Each row is a point on a tangle of strands that fork and nearly touch. The rows are in no order.
In the rows, zero is written as 128.
Two points are linked if the straight distance between their rows is under 139. Some points are linked to none.
(860): [107 160 144  88  76 158 104 199  93 126 168 100 114  79 136  98 114 117
 131 118 159 100 141 138 150 148  52 149 143 127 142 103]
(1364): [189  85  95 114 169 119 132 100 157 118 144 115 143 165 143 128 130 104
 137 102  87 109 161 169 128 159 202 134 162 117 157 103]
(243): [126 144 101 175  95 173 148 154 143 155 119 148  91 174 140 167 103  57
 151 150 129 112  73 146 181 148 121 111 158 142 124 153]
(168): [131 145 134 154 112  96 127 150 114 136 146 135 148 129 134  91 104  53
 128  83 155 142  66 142 132 144  85  66 168  82 170 128]
(314): [180  86 145 137 157  98 117 112 188  99  77  89 156 119 144 150 105 110
 146 184 145 119 166 151 124 138 160 108 141 179 136 140]
(1099): [120 178 112 163 109 131 127  88 107 160 134 166 139 125 106  90 144 114
 134 118 137 190  99 109 160 138 112  47 117 113 132 138]
(1284): [131 120 128 134 162 160 133 110  76 186 107 167 135 167 142 126 107 182
 152 136 147  84 180  97 146 165 142 171  89 127 125 125]
(1992): [161 104 103 159 171 100 118 100 123 125 117 126 151 163 116 122 116  68
 127  91 118 119 127 112 123 117 138 104 136 123 164 146]
(1742): [108 128 146 146  49 148 111  44 141 144 166 109 142 128 127  91 144 188
 163 161 126 185 110 111 135  79  75 103 125 167 100 130]
(1920): [115  54 197 104 144 145 131 125  86 164 176 105 126 122 145 144 146 175
 108 134 130 120 113 152 117 185 189 125 141  81 100 134]
(1671): [127 126 172 128 143 130 149 110 147 119 120 127 124 151 129 143 131 212
 135 212 150 146 164 101 130 188 161 122  90 139  94 116]
(421): [ 87 198 109 134 128 135 173 169 132 121 132 122  90  91 112 166 143 191
 120 103 101 168 134 115 101  73 108 142  82 152  83 125]
(803): [154 186 112 118  68 137 123  97 137 119 150 145 158 159 112 101 167 169
 169 162 187 172 115 160 168 171 131  73 118 125 183  74]
(1761): [123 165 108 154 184 122  88 123 160  94 111 104 126 118 109 139 159  93
 129  90 108 137 181 128 130  56 138 116 111 119 196 141]
(1492): [151 150  89 133 153 149 107 136 150 121  82 107 138 103 119 198 150 117
 141 144 126 128 149 164 150 112 205 105  94 177 142 146]
(1727): [131 163 167 119 114  91 148 177 114 113  88 159  86 146 132 169 114 140
 103 162 114 136 122 101 109 129 109 147 109 153 100 144]
(1858): [160  95  89 153 143  96 129 113 166 105 100 106 150 161 123 146 109  39
 131 124 110 115 101 148 118 101 150 123 168 144 154 130]
(1835): [154 115  65 129 114 164 104  95 177 136 112 103 158 113 133 132 136 123
 174 126 138 100 144 173 192 116 136 127 159 143 181  93]
(48): [124 140 164  76 138  80 134 143 118  83 164 113 107  97 124 123 163 158
  89 108 103 170 144 145  92 141 178 125  85 101 106  81]
(616): [108 143 124  97  37 151 190 169 145  95 162  83 105 154 104 136 115 138
 121 135 128 141  82 136  96  85  82 196 134 128  94 117]
(780): [113 179 118 183 157 155 145 137 144 183 120 147 111 160 115 126 104 137
 163 109 110 108 188 103 200 148 112 137 131 109 171 129]
(213): [102 173  97 158 107 109 187  81 120 150 137 160 133 145 109  99 118 133
 120 129 119 187 113  78 119 102  87 125  70 128  88 114]
(298): [163 172 102  82  70 116 182 101 145 100 124 122 143 181  95  83 105 141
 136 136 168 138 129  98 112 125 108 179 104 149 144  92]
(1441): [132  98 147 183 111 132 128  74 106 154 170  90 127 188 142 132 157 180
 159 151 165 148 136 157 137 128 147 111  83  80 115 137]
(542): [ 94  57 181 149 109 144  65  74 140 157 169  99 156  93 155  94 149 161
 135 145 102 126 105 129  96 124  99 117 180 101 128 107]
(376): [151 139 137 128 188 120 131 115 158 104 106  86 137 101 108 174 166 142
 116 143 135 157 181 150 136 136 196  74  80 163 114 157]
(1840): [124 129 167 144 158  91 118 194 117 125 119 130 102 142 134 120 103 172
 112 119  92  83 184  92 120 149 105 161 118  80 153 109]
(219): [129 154 130 127 157 142 144 198 110 145 119 180  69 179 132 161 150 117
 109 128  76 118 100 148 104 151 201 138 149  81  89 118]
(1701): [137  75 169 159  85 181  92 160 142 142 140 109 133 150 173 135 161 163
 149 161 146  90 105 188 161 174 162 106 186  53 159 103]
(1276): [105 128 105 160 154 123 151 138 133 160 121 179 115 132 135 104  67 126
 136 112  51 105 142  96 140 133  81 180 144 138 128 158]
(945): [180 109 125  91  77 153 139  96 140 112 128 110 154 163  97 141 136 127
 141 176 206 125 116 174 127 157 179 135 167 133 151  86]
(527): [140 111 114 157 167  78 147 102 180 104  95 161 143 137 112 124  87  68
 116 135  96 154 108  74  92  93  95 117 122 167 105 167]
(621): [122 104 153 126 124 126 139 134 149 133 128 104 135 121 135 168 135 182
 129 181 131 145 112 119  97 162 145 106 114 120  95 132]
(325): [124 144 148 172 130  98 144 130 100 166 105 186 141 154 128 110  86  80
 115 126 160 122  87  83 145 160  79  93 136 141 149 166]
(1494): [115 167 164 126 135  94 157 178  44 120 110 153  84 159 107 158 121 140
  98 149 150 148 128  99  93  97 112 147  68 125  99 135]
(263): [107 152 157 201 148  52 158 164 176  94 141  83 113 142 114 135 112 125
 119 107  81 146 162  87  73  80  86 120 113  97 118 135]
(440): [133  51 116  68 114 197  80  96 146 111 116 124 147  65 118 125 138 133
 111 143 116 110 139 148 104 124 162 147 178 172 123 140]
(1161): [113 163  94 157  72 180 147 156 163 146 110 117  84 131 138 188 104 106
 173 150 117 123 107 159 178 133 116 141 146 165 120 160]
(130): [103 153 127 137  95 159 102 164 104 147 150 112 129  83 138 109  78 106
 151  96 164 102 166  96 166 129  32 147 123 150 144 136]
(673): [123 128 183 121 121  93 175 149  64 126 159 118 124 181 111 131 110 169
 104 147 132 127 115  94  70 130 117 165  83  91  88 141]
(1550): [145 122 138  94 155 114 111 135 107 127  65 198 118 118 148 122 105  97
  98 139 151  88 127  76 117 153 137 136 121 176 138 148]
(612): [124 131 149 105  97 133 165 177  97 133 190 150 113 179 110  97 114 146
 111 127 100 137  88 117  94 168 113 181 180  60 101  96]
(1708): [125  79 113  86 106 200 119 106 151 136 118 137 136 110 119 139 133 157
 132 162 110 121 126 133 125 136 171 186 161 138 121 123]
(1011): [115 177 115 137  72 170 133 168  91 169 149 108 106 161 110 156 141 130
 184 132 184  93 130 158 196 135 101 153 100 141 145 123]
(1674): [170  84 160 121 129 119 114 157 153 101  70 101 139 145 139 183 108 153
 158 191 176  89 161 143 128 158 147 161 138 162 154 146]
(641): [118 122  89 173 116 128 163  95 147 140 135  80 142 160 121 178 144 155
 159 142 179 140 130 141 125 104 144 119  77 112 100 143]
(1343): [124 155 135  94 146  98 150  84 102 108 144  97 147  88 108 103 147 187
 113 108 160 174 174  89  91 111 134 119  58 144 106 116]
(452): [134 157 159 122 100  98 127 180  99  95  88 152  87 139 139 174 115  86
 108 165 149 128  67 118 120 114  96 129 126 155 111 160]
(1200): [ 96 164 109 165 108 112 188 115 150 143 136 137 119 125 120 118  93 138
 129 113  97 157 129  61 131  96  50 129  94 156  79 146]
(1253): [157 113 103  98 167 124 144  80 154 122 163 122 145 134 129 108 146 126
 121  88  76 145 148 167 134 149 198 119 150 103 114  85]
(951): [153  97 121 137 129  68 179 100 157  93 150 102 144 170 122 100 105 113
 110 120 121 141 108 100  63 114 127 146 132  97  88 123]
(135): [118 133 142  91 149 150 129  48 101 162 162 165 142 115 120 105 141 183
 104 153 136 172 134  86 120 158 161 115  97 143  82 116]
(1467): [121 108 160 122 195 102  80 143 118 129 122 170 120  77 153 102 153 137
  79  86 108 100 160 102 111 185 174  95 125 120 158 148]
(731): [119 168 144 156 123 113 124 187 105 128 135 161 113 112 117  90 125  49
  88  71 127 133  91 123 139 157  95  63 177  95 164 148]
(712): [158 123 121 102 112 148 127  96 147 116  79 157 145 116 138 169 135 125
 127 177 170 172  89 129 126 148 156  90 133 195 110 142]
(868): [161 149 129 105  91 114 159 115 122 130 109 135 145 193 107 105  88 132
 174 165 199 104 127 110 158 130  78 181 104 166 173 135]
(1008): [109 141 113 119 169 133  80 173 128 103  95 179  82  88 142 114 157  97
  79 106  70  75 158 150 137 112 139 136 133 110 170 132]
(413): [113 118  94  71 120 146 108 113 117 127 143 145 143  91 134  79 110 128
 111  88 106 111 138 111 134  83  91 177 140 156 130 117]
(1921): [137 193  95 151 113 154 153 116 154 169 126 147 124 154 108 108 119 154
 177 115 128 122 165 122 191 154 117 138 118 119 165  76]
(548): [ 99 137 123 128  74 149 135  76 186 122 155 102 152  82 125 102 128 144
 143 148 128 171 103 118 122  72  58 114 133 164  99 105]
(1981): [146 117  95 148  69 187 107 119 143 157 152 106 133 151 142 122 134  92
 175 116 138  96 118 185 195 126 104 125 161 107 169 104]
(206): [119  54 185 153 124 161 110 153 110 167 164  96 128 148 161 156 145 188
 134 165 136  98 120 158 124 171 163 134 143  56 119 116]
(655): [156 166 116 126 133  64 153 109 135  86 143 139 127 151 117 105 134  82
  94  84 106 168 103 119  83 101 117 139 113  99 108 103]
(1371): [117  98 174  92 118 137 113 130 140 128 128 152 135  72 149 114 146 180
 111 164 165 175 125 134 123 218 172  54 154 134 154 104]
(1648): [102  53 107  88 133 189  69 117 155 133 151  98 138  49 154 132 179 149
 116 114  98 101 123 162 122 130 159 110 172 136 110 133]
(1817): [143 114 155 111 123 139 123 155 106 133  85 118 130 144 131 178 124 144
 147 173 191  92 124 126 138 124 107 149 103 158 140 162]
(479): [107 130 111 119 103 119 119 107 176  96 168  67 167  63 131 112 148 142
 146  96 121 153 127 143 109  62  87  88 138 121 115  92]
(349): [124  99 172 148 177  81 170  95  60 144 190  78 144 147 128 113 124 170
 125 104 127 138 152 105 102 157 145 110  84  69 107 121]
(793): [153 119 127 130  63 133 154 173 132 119 153 103 127 193 132 146 118  85
 172 155 185  87  56 173 162 146  94 143 169 113 159 117]
(65): [125 132 159 127 143  91 129 192 128 118 103 152  79 157 135 145 115 137
 112 150  85 110 166 106 120 129 151 194 118 119 131 122]
(448): [ 86 185 136 156 177 117 106 164 137 117 112 161 109  95 105 153 120 111
  81 118 103 159 148  88 134  98  99 102 117 157 136 163]
(580): [112 117 106 133  93 170 139 159 186 108 109 108 134 121 145 171 126 129
 159 167 137 139  81 168 145 109 124 133 158 133 121 142]
(394): [116 111 128 130 138 126  95 150 161 114 149  41 164  73 133 134 168 156
 159  88 123 131 131 160 121  80 105 102 128  92 130 112]
(604): [133 100 177 158 191  75 109 154 118 145 142 106 156 131 140 100 100 154
 134 108 112 103 176 110 111 172  98 118 122  56 166 116]
(156): [106 140 119 104 161 191 113 190 119 158 126 177  89 118 137 157 168 180
 107 126  74 106 103 154 118 153 181 119 141 109  77 126]
(1178): [134  99 107  63 117 141 107  73 122 136 151 148 179  67 120  61 112 129
 110  86 135 127 111 115 109 112  76 141 154 128 140  89]
(1989): [ 80 115  64 140 108 184 118  50 162 139 143 109 132  70 135 138 163 186
 169 111 112 137 138 147 149  70 148 150 122 147 104 139]
(300): [129  65  91 115 199 124 134  59  79 160 128 134 159 117 126 101  98 141
 141  82 123  99 183  95 117  91 138 168 106 136 130 152]
(404): [114  97 111 115 115 108 117 163 146  94 127 120 107 123 153 111  89  56
 124 110  67  85 109 126 119  74  64 180 166 134 124 147]
(1474): [101 144 110 138  48 198 134 145 113 172 173 123 101 149 135 136 112  95
 198 104 160 100 140 168 196 144  87 167 142 134 131 120]
(1657): [169 115 145 123 132  85 143 105 150  96 151  70 164 135 113 108 133 160
 145 121 160 120 178 140 106 125 131 124 116 102 135 101]
(1153): [159 157  84 130  82 143 147  64 146 148 128 148 148 169 109  95 155 157
 161 128 163 159 140 153 187 144 131 108 114 126 169  68]
(1483): [152 190  69 159  97  97 180 106 178 109 107 114 113 155 103 131  93 104
 172 106 120  95 150 126 144 112 145 179 139 159 164 114]
(1564): [149 142 144  73 114  96 127 103 170  82 125 117 133  94 122 103 122 152
  94 154 128 156 146  83  82 117 117 158 119 160 122 104]
(46): [114 149 114 156  99 163 121 164 210 112 136 111 118  97 140 136 110 101
 158 116  86 129 141 150 184 159  93 112 182 117 138 101]
(1184): [113 100 138 160 158 142  78 192 131 147 116 131 138  98 153  87  96 100
 124  92  83  46 164 121 147 126  93 144 173 114 165 141]
(714): [ 94  89 150 115 176  83 107 147 131  79  64 151  92 105 132 171 119  68
  68 165 112 104 147 135 114  94 129 160 100 164 133 166]
(927): [134 150  75 171 137 105 126 129 182 106 128  56 128 129 112 160 164  91
 139  75 109 136 147 164 119  48 161 127 120 115 151 133]
(1606): [107 137  78 147 139 163 111 122 128 163 106 136 136 109 124 137 135 125
 140 106 110 133 120 138 165 100 117 116 120 127 133 151]
(933): [141 110 111 175  94 136 132  60 112 171 145 164 137 212 156  92 112  87
 153 116 115 138  97 123 169 112 101 115 157 116 132 128]
(1802): [116 115 143 121 169 108  96 146 113 106  60 202  79 116 146 135 118  67
  59 157 112  97 115 118 118 132 146 148 123 176 131 156]
(1446): [ 87 155 126 117 138 130 109 150 109 134 162  90 130  54 119 134 155 187
 113 132 113 165 115 112 105 121  98  85 102 124 107 117]
(1583): [121  84 105 117 118 214  65 109 148 157 139 122 148  85 150 123 181 166
 128 133 127 103 119 182 165 132 169  98 161 119 123 119]
(319): [130 168 113  89  87 188 105 139 123 146 111 171 134  73 140 108 162 106
 124 137 172 137  60 156 160 153 125  62 158 162 128 128]
(967): [140 104 148  96 141 124  94 131 143 106 125 128 146  80 145 139 138 156
 119 140 135 132 129 143 111 165 163  87 156 132 132 111]
(1841): [ 89 150 119 146 136 137 155 147 139 124 134 134  90 108 119 138  82 127
 146  93  83 127 139 103 138 104  71 183 132 150 107 145]
(1138): [113  61 163 137 192  71 103 114  71 109 139  91 142 104 133 150 116 103
 103 105 129 124 128 107  85  90 134 117  85 135  98 176]
(1203): [122 155 136 138 133  97 106 134 108 130 102 100 161  77 110 129 123 156
 143 140 183 140 152  93 126  89  53  96  70 164 153 159]
(176): [165 120 137 134  96 116 112 193 131 120 114 115 122 135 139 156 143  96
 153 164 194  92  73 172 145 159 122  88 160 124 185 135]
(38): [139 136 143 158 160  72 147 132 131 122  97 168 137 140 121 122  87  89
 112 145 130 154  94  75 106 148  88  95 134 148 115 169]
(1338): [100  97 178 191 115 147  92 117  91 175 136 158 124 114 174  83 129 141
 116 138 117  97 122 102 149 159  81  89 152 108 120 154]
(1527): [141  64 108 154 193 157  86 143  94 152 114 109 136 125 157 165 163  89
 124  99 126  77 118 191 140 144 208  90 141 113 129 166]
(1931): [144  79  88 117 121 181 157  86 136 138 131 110 141 148 127 166 141 144
 159 155 113 120 115 171 138 122 201 160 144 113 105 121]
(1531): [143 127 143 105  77 147 112 206 154  87 114  77 129 114 139 183 145 145
 139 179 163 123  79 173 123 138 133 110 147 125 139 125]
(1903): [167 133 115 121  65 127 163 124 127 102 149  94 137 201 104 140 150 114
 164 174 216 132  73 174 134 138 130 125 144 131 155 110]
(761): [132 111 142 148 151  84  97 134  92 118  95  71 140 115 130 176 133  80
 120 112 164 114 136 129 109  62 115 117  75 140 141 168]
(143): [171 104  99 152 173 102 138 152 172 106 109 107 111 153 127 150 128 119
 147 124  74  98 179 173 132 139 209 187 148 105 167 127]
(677): [128  71 118 160 206 122  97 119 109 144  70 139 128 106 138 160 102 119
 130 149 108  91 171 109 123 116 161 144 107 175 122 214]
(1058): [108 126  99 106  80 231  83 129 136 154 124 146 134  54 151 118 177 131
 118 133 137 128  97 160 170 134 120  90 163 151 115 119]
(836): [133 120 146 167 166  73 139 129 186 100 120  81 129 129 116 132 131 141
 134 115 103 146 181 114  80 114 136 111 105 111 122 119]
(343): [115 106 111 105 126 109  94 164 119  89 105 143  98 111 151 122 136  58
  95 107  95  80 128 143 146  82 109 173 145 129 160 113]
(1473): [154 163 108  80 127 118 126 104 192  67 102 121 123  94 123 141 168 131
  92 141 109 175 164 145 132 108 194 138  91 183 108 109]
(785): [130 138 150 189 136 138 124 160 130 161 112 161 123 173 125 144  97  66
 135 153 144 112  85 117 170 157  78  65 157 130 157 168]
(172): [141 145 126 102 155 121 140 139 145  94 163 111 120 132 125 142 172 159
 121 104  94 150 147 148 110 143 200 136 106 106  92  87]
(1860): [153 127 107 142 199 103  80 119 141 118 104 122 143 113 117 120 129  68
 123  97 119 109 172 125 154 104 144 123 137 152 194 144]
(1432): [130 174 100 149 106 114 203 179 146 109 122 135  71 179 109 166  98  87
 124 114  81 147  87 147 115  98 121 180 147 125 110 126]
(1997): [183 143 118  58 117 127 130  88 135  74 124 103 125 128 108 136 156 105
 112 121 144 144 145 179 135 120 212 144 121 163 132  80]
(876): [125 182 150 181 145  68 168 168 141  98 143  98 142 156 103 111 111 103
 121 114 132 156 134 105 105 108  59  93 114 100 165 143]
(360): [ 93  89 179 186 149 130 101 148  99 178 108 154 124 133 181 126 119 175
 119 173 123  94 118 103 128 176 121  86 139  82 128 163]
(909): [128 110 128  66 121 137 102 130 173  82 101 145 123  89 145 175 144 122
 101 173 105 158  95 136 108 133 161 117 138 202  85 158]
(1542): [112 112 133 180 210 125 114 156 114 158  89 146 121 136 119 158 108 124
 130 123 122  95 149  89 129 112 121 126 107 130 149 203]
(784): [147 124 135  88 149 123 101  95  87 158  96 193 156  98 137 101 122 116
 109 103 191 117 119 105 120 179 151  97 129 161 153 136]
(102): [119 107 150  80 120 163  90 172 136 103 111 121 106  91 141 199 166 143
  94 179 128 144  79 147  98 129 162 112 160 167  70 153]
(1756): [131  57  89 131 215 153 107  73  88 160 148 119 154 109 129 116 133 133
 145  80  91  99 172 141 133 119 167 128 114 129 113 164]
(1729): [153 170  88 130 122  70 158  88 129 120  91 121 128 152  96 135 104  81
 137 100 154 107 159 104 135  73 146 174  80 167 164 133]
(1236): [136 151 109 163 151 113 160  96 145 141 100 104 136 161  98 169 117 119
 152 126 160 134 163 115 120  90 149 127  75 149 123 156]
(374): [132 161 104 114 143 102 146 118  81 121 142 133 119 133 102 124 130 102
  82  51 116 173 125 114  95  77 131 139  84 112 114 112]
(904): [140 101 123 155 121 131 139  80 145 134 123 160 152 185 159  98  97 106
 156 143 116 126 108 124 145 152 116 134 174  92 138 108]
(1590): [133 117  71 178 144  95 166  87 193  98 107 124 142 150 127 139  98  45
 145 124  87 142  86 120 115  73 118 123 148 159 130 173]
(107): [143 187 131 141 153 110 152 172  97 137 149 153  95 187 107 154 146  95
 110  92  96 158  89 138 109 128 161 110 130  79 103 107]
(533): [118 167 123 176 130 112 190 198 106 139 125 138  83 214 105 169 112 101
 116 111  97 128  93 118 113  99 119 163 120  93  99 137]
(1357): [147 114 125 143 143  97 110 170 150  94 133  47 129 118 123 150 169 112
 125  80 115 132 133 183 114  83 146 104 118  81 144 111]
(1225): [112  71 143 115 142 132 119 146 114 104 116  61 112 102 143 194 137 156
 127 160 117 112 154 144 104  95 169 183 100 166  81 184]
(1146): [126 136 123 108  74 113 155 129 107 113 183 127 152 141 125  81 121  81
 128 106 146 165  40 157 113 150  78  98 171  89 148 104]
(1892): [107 131 142 130 118 120 109 143  91 156 125 113 142  75 126  96  92 124
 166 124 170 103 145 110 148 105  20 107 101 149 125 161]
(931): [164 106 152  50 134  82 131  62 115  68 105 124 131 115 113 105 159  68
  89 122 136 150 152 158 141 125 198 121 129 169 126 109]
(2003): [132 200 108 114 113 136 131 128  96 153 128 170 144 111 100  89 120 137
 121 125 169 169 106 108 146 156  93  82 102 142 139 115]
(1871): [131 153 104  83 119 123 159  92  91 112 158 125 151 131  92 102 145 146
 103  83 145 156 148 111  96  75 133 168  70 126  83 101]
(1054): [ 99  87 162 158  87 128  97  75 129 148 165 122 145 137 144 113 135 142
 145 163 110 169  72 109 111 108  81  86 150 118 125 143]
(1715): [154 112 110  76  86 127 127  91 121 118 141 132 175 113 125  71 119  82
 121  89 173 130  79 138 126 133  86 119 180 117 153  95]
(1658): [123 130 122 128 122 185 139 166  70 195 115 181 103 175 135 101 109 122
 134 118 120  62 111 134 142 165 157 176 164 110 124 124]
(696): [172 105 168  99 150 118 156 111 155 117 124 132 138 151 135 108 110 196
 141 165 131 128 197  95 119 209 149 142 124 123 137  91]
(332): [145 213 112  73 111 154 108 129 112 150 119 191 139  90 101 102 159 111
 122  95 154 166  93 132 141 137 160  84 135 160 134  86]
(1686): [145 118 147 115 137  86  81 112 121 106  99  75 161  79 123 135 120 122
 146 120 194 127 165 118 105  56  94 113  81 167 147 141]
(1536): [126 114 154 122 112 109 178 119 128 115 171 101 128 172 107 114 113 174
 125 158 132 125 132  91  64 133 123 180 109  93  90 108]
(199): [115 117 174 192 174  54 133 165 115 126 151 102 160 153 107  92 105 126
 137 122 133 126 150 108  96 128  78 114 133  64 159 122]
(857): [130 178  75 112 119 166 115 168 114 142 120 176  83 114 128 115 116  68
 115  87  86  81 127 142 162 140 146 159 167 157 133 121]
(113): [137 129 107  91 136 165 104 175 105 136  97 171  98 132 148 126 133 107
 114 131 113  73 112 149 129 149 175 179 166 140 128 134]
(294): [107 139  83 180 144 146 157 101 146 164 111 180 113 170 133  96  85 117
 170 103  67  96 164 106 183 149 119 186 149 119 144 132]
(695): [133 124 166 101 137 103 151 170 142 103 145 154 115 171 131 120 110 152
 101 140  76 145  96 115  81 187 155 156 176  81 106  83]
(1895): [142 121 149 132 107 107 126 125 101 136 109 118 141 171 124 114 108 129
 178 180 228  99 100 121 149 148  64 126 105 158 161 146]
(1193): [ 99 215 144 159 162 143 114 197 131 145 128 147 107  78 109 129 135 151
 100 118 124 159 166  85 151 132  83  86 123 129 151 146]
(1195): [104 178 133 164 116 135 116 214  81 129 151 134  88 100 141 137 102  67
  90  83 122 137 100 126 127 129  66  88 143 119 103 146]
(1449): [116 124 104 133 149 128 152  41 144 153 144 151 155 138 132  96 131 150
 126 125 111 177 122  86 114 116 119 116  98 122  93 116]
(1647): [132 145 114 163  91 128 107  57  78 173 159 165 153 170 138  74 144 121
 138  83 140 174 106 123 180 124  92  80 120  97 140 129]
(164): [129 145 149 106 163 113  75 163 117 107  99 187 107  82 128 111 158 117
  77  95 112  99 171 129 136 150 167 117 108 126 161 114]
(124): [143 105 136 100 129 135 142 120 144 120 122 179 143 167 144 120 103 136
 115 146 108 133 102 119 103 196 162 148 170  95 115 108]
(1941): [117  98 151 118 172  83 119  98 152  78 110 128 111 113 137 153 141  84
  75 139  71 129 164 150 113 109 163 130  97 153 102 163]
(1332): [141 126 121 120  80 181 117  88 142 139  96 161 137 162 132 164 158 125
 155 194 182 155  70 148 155 136 151  79 146 166 140 128]
(1917): [151  72 160 127 165 102  89 117 177 100 100 131 157  85 157 139 114 118
 119 154 139 110 134 138 117 151 146  77 165 162 136 158]
(1459): [116 140 111  96 118 162 176 164 107 164 150 179 104 197 122 115 110 142
 125 105  82  96 122 120 119 151 144 209 150  75 105  87]
(1081): [101  96 183 125 162  93 134 123  79 149 185  93 146 122 148 127 133 173
 103 113 122 134 124 126  88 173 158 106 126  67 116 136]
(1819): [146 126 144  63  72 112 141 110 135  57 169  81 141 107 112  96 152 114
  98 114 165 184 101 158  76 114 142 134 135 115 116  96]
(1862): [153 131  70 145 127 119 163 123 179 117  99 120 127 150 121 141 105 132
 176 130 102  97 171 143 141 144 178 208 151 128 170 114]
(1848): [122 181 148 110  67 166 126 190  82 165 138 124 100 152 116 130 153 163
 151 164 185 104 103 162 166 165 118 116 106 117 130 112]
(14): [170 108 129 105  55 190 121  79 153 139 116 144 142 167 122 154 148 151
 156 197 172 130 108 167 163 164 165 127 168 162 147 110]
(1556): [ 95 145 132 181 193 114 127 163 123 145 106 123 106 113 116 175 125 144
 119 111 115 139 152  88 121  70  97 103  97 142 125 193]
(1308): [136 153 133 149 198 100 147 116 168  89 114 123 103 128 106 176 160 110
  89 134  80 162 179 140 127 112 207 102  96 145 119 165]
(1325): [ 99  73 169 113 171  92  81 117 100 134 165  74 144  75 137 126 126 134
  93 101 108 115 128 108  73 105  92 148 118 116 115 140]
(1116): [143 171 150  63 112  74 147 114 109  57 161 106 118 109 114  98 154 108
 100 100 145 190 124 146  94 139 183 125 107 100 132  60]
(379): [114 100  63 144 159 138 139  38 120 164 120 160 153 119 120  86  90 142
 168  79 101 118 189  95 151 102 128 172 100 144 132 130]
(535): [113  64  63 143 164 177 127  66  93 167 134 119 142 139 146 143 143 126
 149 121 105 109 126 161 128 110 173 161 132 119 104 168]
(1038): [ 92 134 139 177 121 166 116 122  92 194 153 161 112 137 150  96 113 140
 131 112  95 107 127 100 168 140  79 117 118  94 101 130]
(1155): [113  87 191 155 136 111 121 125 102 152 133 128 123 135 157 175 136 170
 121 193 149 152 100 110 111 179 136  80 111 100  92 164]
(1608): [108 123 120 125  91 126 150 145 149 107 160  96 120 113 139 123  68  98
 170 107 101 112 125 118 114  97  59 195 155 137 108 139]
(1906): [ 98 206 158 194 171 148 133 172 139 161 121 154 111 152 116 124 133 156
 126 128 117 139 162  94 163 150 106  88 130  80 159 135]
(1352): [ 97 140 136 104 155 117 132 102 129 138 159  66 136  66 121 129 158 212
 120 138 127 177 156 104  94 128 133  90  69 133 105  93]
(338): [157 174 131  85  79 123 156 107 154  94 113 135 150 131  94 111 128 165
 131 176 169 160 126 111 105 134 106 145 101 173 108 112]
(1486): [ 89 133 126 140 118 151 132 152  94 161 145 168 108 124 139 137 175 130
 113 124 127 159  56 134 127 157 159  67 152  84  87 135]
(1850): [117 141 142 150 127 153 142 101  83 204 130 191 117 175 133 100 116 194
 148 135 114 117 151  87 154 156 111 154  92  95 120 116]
(231): [127 108 160 149  93 140 144  91 113 156 144 147 139 206 124 103 134 184
 165 171 146 137 136 104 147 132 116 150  97 105 122 120]
(1958): [125 176  80  66 113 159 117 148 117 123 129 172 102 101 120  97 119 103
 123  59  86 123 140 138 147 108 114 172 146 153 120  82]
(844): [127 146 108 108  84 125 161 159 135  78 113 116  90 147 126 149 121 108
 104 113 103 129  98 141 118  75 129 190 145 129 107 112]
(862): [106 185 135 138 107 128 133 215  87 114 123 149  56 133 132 173 113  62
  93 121 124 149  92 140 140  99  80 118 136 143 102 147]
(1076): [105 100 143  99 153 109  87 126 106 150 111 186 130  62 162  82 144 141
  79 103 145 119 119  89  90 193 150  72 130 164 139 150]
(1946): [106 187 165 107  77 152 113 209  63 125 154 125 113  99 122  82 130 164
 129 154 175 119 114 137 140 179  79 103 114 117 153 120]
(926): [133 136 150 108 191 131 146  96  92 158 109 182 141 117 123 113 123 179
 113 131 125 139 180  75 119 158 158 154  69 145 103 131]
(1444): [127 107 132 158  74 181  88 121  98 152 159 112 129 160 166 123 157 158
 166 129 138  96 114 177 192 125 126 124 158  82 159 121]
(840): [162 109 158 105 123 100 178  84 169 104 145  69 164 150 128  93 118 179
 130 148 148 124 206 131 116 159 170 133 128 120  97 101]
(1613): [118 112 127  80  58 156 156 122 125  98 184  80 139 118  76 115 144 151
 102 131 136 155  82 123  76  97 115 155 140 122 101  98]
(550): [127 127 150  81 116  81 109 101 187  45 102 103 119  75 134 133 157 122
  91 156 144 147 174 138 108  94 145 125 103 171 121  89]
(1733): [ 89  69 145 133 148 132  92 115 119 153 156 105 146  87 144 119 128 150
 130 122 110  97 120 115 105 106  95 142 152  99 108 123]
(1766): [167  71  67  98 143 140 102  81 151 134  84 126 163  99 135 127 118 103
 166 145 148  93 166 171 153 119 158 145 174 179 184 138]

Follow the links from the first point to the second, and from the first to the third. Name the last point that the two ways share.
(1459), (1871), (263) -> (1727)
(294), (836), (1895) -> (621)
(314), (1727), (213) -> (621)
(448), (1492), (1449) -> (1841)
(1178), (673), (840) -> (1727)
(1076), (314), (641) -> (1850)

A fork is a point with three links. Follow the links from the first point to the second and name the forks in between, in order.
(951), (1338) -> (1727), (621)
(655), (124) -> (1727)
(1483), (1193) -> (1850), (1841), (780)
(1701), (1742) -> (1981)
(1467), (780) -> (1841)

Name the points in between on the shortest way along the links from the first point to the second, in order.
(1802), (343) -> (1550), (784), (1076), (1467), (164), (1008)
(550), (360) -> (1564), (338), (298), (868), (1895), (1817), (1674), (314), (1917), (967), (621), (1155)
(413), (1343) -> (1178), (1715), (1146), (168), (731), (1195), (862), (452), (1727), (1494), (673), (1536), (951), (655), (374), (1871)
